Each scene shows the same named points in several views. A view is turned or mirrored, and shifted as a whole, has a little noise and may leave points out.

Scene 1
View 1
ped: [.28,-.12,-.08,.06,-.17,-.18,-.13,-.21,.09,-.28,.15,.03,.09,.20,.27,-.12,-.04,.19,.01,.02,.11]
tugab: [.10,-.11,.00,-.08,-.25,-.14,-.21,.01,.07,.15,.02,.06,.00,.05,.17,.07,.05,.04,-.18,-.04,.17]
vafu: [.40,-.21,.00,-.09,-.16,-.16,-.17,-.09,.04,-.02,-.20,.05,-.07,-.27,.24,-.21,.02,.00,-.06,-.14,.16]
mam: [.08,-.23,-.06,-.31,-.44,-.12,-.09,.02,.03,.34,-.23,-.02,-.24,.08,.29,.20,-.10,.13,.03,.04,.23]
Dal: [.02,-.16,.08,-.15,-.28,-.12,-.25,-.04,.02,.08,.06,.07,-.06,.14,.08,.05,.01,.05,-.29,-.03,.04]
vazi: [.37,-.12,.05,-.01,-.09,-.16,-.12,-.24,.03,-.20,.07,.01,.09,-.02,.30,-.25,.03,.08,-.01,-.03,.14]
gug: [.29,-.10,-.01,.07,-.25,-.20,-.19,-.08,.00,-.03,.02,.05,.07,-.19,.23,-.21,.10,-.01,-.19,-.19,.13]
Botap: [.31,-.18,-.10,.10,-.19,-.22,-.34,.06,.11,-.09,-.15,.18,-.05,-.28,.02,-.14,.09,.00,-.31,-.30,.02]
laza: [.05,-.10,.05,-.10,-.09,-.09,-.26,-.05,.16,-.01,.11,.09,.03,.28,.10,.11,.03,.14,-.17,.08,.13]
Fova: [-.08,.06,.16,-.02,-.24,-.11,-.23,-.01,.01,.23,.32,.04,.23,.24,.21,.13,.16,.00,-.34,.03,.19]
kala: [.33,-.11,-.20,.11,.03,-.19,-.34,.03,.34,-.27,.00,.16,.06,.11,.10,.06,.02,.23,.01,.01,.16]
figet: [.26,.06,-.20,.24,-.22,-.27,-.27,.13,.18,.06,.09,.10,.24,-.10,.27,.06,.20,.07,-.08,-.14,.32]
letef: [.01,-.09,.23,-.13,.00,-.03,-.34,-.04,.10,.05,.17,.12,.06,.18,.04,.03,.08,-.01,-.37,.04,.06]
bude: [.29,-.09,-.08,.07,-.15,-.20,-.25,.01,.14,-.03,-.02,.09,.08,-.09,.20,-.05,.10,.06,-.11,-.11,.19]
vel: [.11,-.14,.21,-.21,-.03,-.03,-.27,-.06,.07,.10,.01,.09,-.03,.06,.08,-.04,.04,-.02,-.27,.02,.11]
Pamef: [.00,-.13,.33,-.26,-.07,.00,-.23,-.15,-.01,.08,.15,.05,-.01,.18,.10,-.06,.02,-.03,-.35,.07,.05]
laso: [.04,-.07,.07,-.22,-.23,-.08,-.04,-.23,.03,.04,.24,-.07,.07,.53,.39,.14,-.06,.22,.10,.28,.27]
nono: [.00,-.17,.03,-.03,-.35,-.16,-.32,.04,.03,.05,.06,.14,-.06,.02,-.03,.00,.07,-.01,-.47,-.21,-.07]
sok: [.12,.00,.08,.10,-.22,-.18,-.24,-.08,-.01,.00,.24,.06,.21,.00,.18,-.13,.16,-.03,-.34,-.15,.09]
View 2
ped: [.05,-.07,-.31,-.48,.15,-.06,.06,-.15,.08,.12,.21,.02,.01,-.21,-.03,-.34,-.02,.12,-.03,-.06,.25]
laso: [.30,-.21,-.22,-.50,-.10,.18,.03,-.02,.11,-.06,-.04,.03,.09,-.13,-.22,-.50,-.05,-.23,-.11,-.27,.28]
Pamef: [.21,-.14,-.13,-.01,-.07,.32,.05,-.14,-.17,.14,-.01,.12,.04,.15,.07,-.35,-.21,.09,.04,-.15,.33]
vafu: [-.06,.06,-.13,.00,.13,-.02,-.24,-.16,.12,.19,.29,-.09,.06,.02,.03,-.04,.05,.14,.09,-.05,.19]
nono: [.08,.15,-.19,.21,-.10,-.05,.19,-.23,-.30,.07,.21,.10,-.04,.06,.11,-.29,-.15,.15,.12,-.14,.03]
Botap: [-.20,.25,-.21,.13,.11,-.14,-.05,-.30,-.13,.22,.38,-.03,-.04,.02,.12,-.07,.03,.29,.08,-.05,.07]
vazi: [-.04,-.06,-.26,-.30,.15,.01,-.08,-.12,.14,.26,.18,-.01,.08,-.13,.03,-.27,.02,.20,.03,.04,.33]
vel: [.09,-.02,-.12,.00,-.03,.24,-.08,-.19,-.15,.14,.09,.04,.01,.16,.03,-.23,-.11,.08,.00,-.19,.26]
letef: [.10,-.03,-.19,-.05,-.08,.27,.09,-.24,-.31,.12,.02,.10,-.04,.17,.04,-.34,-.16,.10,-.08,-.22,.26]
Fova: [.00,.09,-.32,-.02,-.24,.20,.18,-.13,-.26,.10,-.13,.10,.05,.02,-.10,-.59,-.08,-.07,-.12,-.18,.22]
figet: [-.34,.31,-.40,-.11,-.05,-.09,-.04,-.23,-.07,.17,.13,-.08,.03,-.13,-.18,-.35,.19,.01,-.17,-.11,.11]
gug: [-.16,.15,-.27,.01,.05,-.08,-.03,-.15,.01,.27,.20,-.01,.09,-.09,.05,-.27,.03,.19,.08,.06,.20]
sok: [-.12,.13,-.33,-.02,-.08,.04,.15,-.17,-.19,.25,.06,.09,.06,-.07,.03,-.47,-.05,.15,-.01,.02,.23]
bude: [-.16,.15,-.27,-.11,.05,-.04,-.07,-.21,-.03,.16,.22,-.06,.01,-.04,-.04,-.23,.07,.12,-.06,-.09,.15]
kala: [-.10,.11,-.29,-.45,.20,-.04,-.06,-.35,-.12,.05,.33,-.06,-.13,-.04,-.07,-.12,.07,.14,-.21,-.26,.11]
View 3
vafu: [.04,-.07,.01,.18,.26,-.01,-.17,-.22,.05,-.02,.12,.10,.32,-.02,.10,-.03,.14,.21,-.27,-.01,.17]
laso: [.30,.14,.35,.21,.04,.30,.32,-.09,-.10,-.17,.56,.44,.15,.07,-.18,.05,.52,-.14,-.20,-.09,.17]
sok: [-.14,.14,.36,.32,.23,.11,.08,.03,.03,.12,-.06,.16,.29,.06,-.26,.00,.26,.02,-.16,-.04,.35]
vel: [.16,.11,.25,.14,.22,.22,.00,.08,-.02,-.08,.04,.21,.16,.06,-.10,-.09,.11,.19,-.24,-.03,.08]
figet: [-.16,-.04,.10,.27,.42,.13,.08,-.12,.08,.05,.11,.09,.34,-.15,-.22,.21,.35,.03,.09,.12,.47]
Dal: [.16,.22,.30,.20,.15,.22,.05,.06,.00,-.06,.06,.17,.36,.18,-.09,.02,.22,.09,-.10,-.03,.04]
nono: [.01,.27,.31,.26,.17,.20,-.05,.11,.04,.02,-.21,.04,.48,.23,-.12,.03,.15,.11,.00,-.02,.06]
mam: [.30,.16,.04,.23,.15,.16,.10,-.08,.06,-.14,.52,.22,.48,.15,.09,.23,.28,.25,-.08,.17,-.13]
ped: [.06,-.02,.24,.22,.12,.12,-.02,-.31,-.05,-.06,.19,.20,.28,.02,-.09,-.02,.44,-.23,-.18,-.19,.37]
laza: [.21,.12,.29,.12,.18,.34,.07,.01,-.06,-.15,.11,.21,.20,.05,-.18,.03,.29,-.01,-.03,-.08,.15]
Botap: [-.10,.00,.07,.21,.30,.03,-.26,-.15,.09,.05,-.20,-.08,.48,.03,.02,.02,.10,.17,-.05,.01,.23]
kala: [.13,-.14,.09,.06,.30,.24,-.17,-.27,-.06,-.20,.04,.06,.23,-.14,-.06,.06,.35,-.14,.12,-.12,.36]
tugab: [.09,.14,.19,.23,.23,.20,.07,-.01,.03,-.04,.16,.16,.34,.07,-.11,.10,.24,.14,-.07,.05,.13]
bude: [-.03,-.03,.11,.20,.30,.11,-.06,-.14,.05,.00,.06,.08,.33,-.06,-.06,.06,.25,.07,-.07,.00,.31]
Pamef: [.17,.23,.40,.19,.10,.26,.08,.15,-.06,-.04,.04,.28,.12,.14,-.17,-.16,.15,.14,-.34,-.09,.05]
letef: [.14,.19,.37,.14,.21,.32,.06,.17,-.05,-.09,-.09,.20,.12,.07,-.24,-.09,.16,.09,-.14,-.08,.14]
Fova: [.01,.26,.41,.28,.22,.31,.31,.22,.00,.02,.11,.27,.20,.08,-.39,.07,.31,.07,-.06,.03,.24]
View 4
Dal: [-.01,-.02,.13,.22,-.17,.30,.04,.03,-.22,.09,.07,-.03,-.18,.19,.07,.11,-.04,.08,.00,-.04,-.03]
sok: [.02,.07,.24,.00,.11,.34,-.16,.19,-.32,.04,.04,-.16,-.01,.13,.19,.09,-.20,.09,.09,.08,-.07]
Pamef: [-.09,-.02,.21,.08,-.19,.27,-.08,-.07,-.33,.22,.11,.04,.00,.17,.09,.22,.01,.18,-.07,-.21,-.10]
figet: [.09,.05,.08,.14,-.03,.37,-.11,.20,-.31,-.17,-.07,-.37,-.18,.05,.37,-.19,-.39,.07,.24,.19,-.17]
letef: [-.09,-.04,.26,.06,-.30,.34,-.06,-.02,-.35,.23,.00,-.05,-.05,.13,.16,.17,-.06,.15,-.06,-.02,-.10]
tugab: [.05,-.03,.05,.24,-.16,.30,.00,.04,-.26,-.04,.06,-.15,-.20,.14,.18,.00,-.14,.08,.09,-.04,-.08]
kala: [-.15,.26,.34,.28,-.18,.31,.02,.05,-.11,-.02,-.16,-.22,-.20,.02,.37,-.19,-.31,.04,.06,.13,-.27]
vafu: [.02,.21,.10,.30,-.03,.08,.02,-.16,-.16,-.14,.06,-.11,-.09,.09,.42,-.17,-.14,-.06,.13,-.19,-.04]
mam: [.12,-.14,-.21,.51,-.28,.21,.16,-.06,-.13,-.19,.18,-.09,-.41,.18,.03,-.06,-.05,.07,.11,-.24,-.06]
laza: [-.12,.02,.23,.22,-.33,.37,.00,.04,-.23,.11,-.02,-.12,-.20,.10,.12,.06,-.14,.19,-.03,-.03,-.26]
vazi: [-.09,.30,.27,.22,.15,.18,-.13,.02,-.11,-.11,.07,-.11,-.05,.05,.27,-.07,-.22,.12,.12,-.24,-.29]
gug: [.06,.18,.17,.14,.18,.21,-.08,.06,-.20,-.11,.06,-.13,-.05,.11,.33,-.07,-.20,-.05,.16,-.02,-.03]
Botap: [.05,.20,.22,.16,.05,.17,.06,-.05,-.17,-.05,-.05,-.09,-.06,.13,.47,-.16,-.16,-.23,.11,.21,.15]
bude: [.00,.15,.16,.22,-.05,.25,-.04,.03,-.23,-.11,-.03,-.21,-.13,.06,.37,-.15,-.25,.02,.14,.03,-.12]
nono: [.05,-.02,.21,.14,-.05,.31,.08,.07,-.23,.12,.02,.00,-.15,.22,.15,.10,-.01,-.10,.00,.22,.16]
ped: [-.15,.29,.33,.30,.05,.29,-.06,.14,-.04,-.08,.01,-.13,-.20,.04,.14,-.04,-.26,.16,.08,-.11,-.37]

Which points are out of place in each view (at most two, in the order of its rows)? Write - if all are in place.
view 1 | vafu
view 2 | -
view 3 | -
view 4 | kala
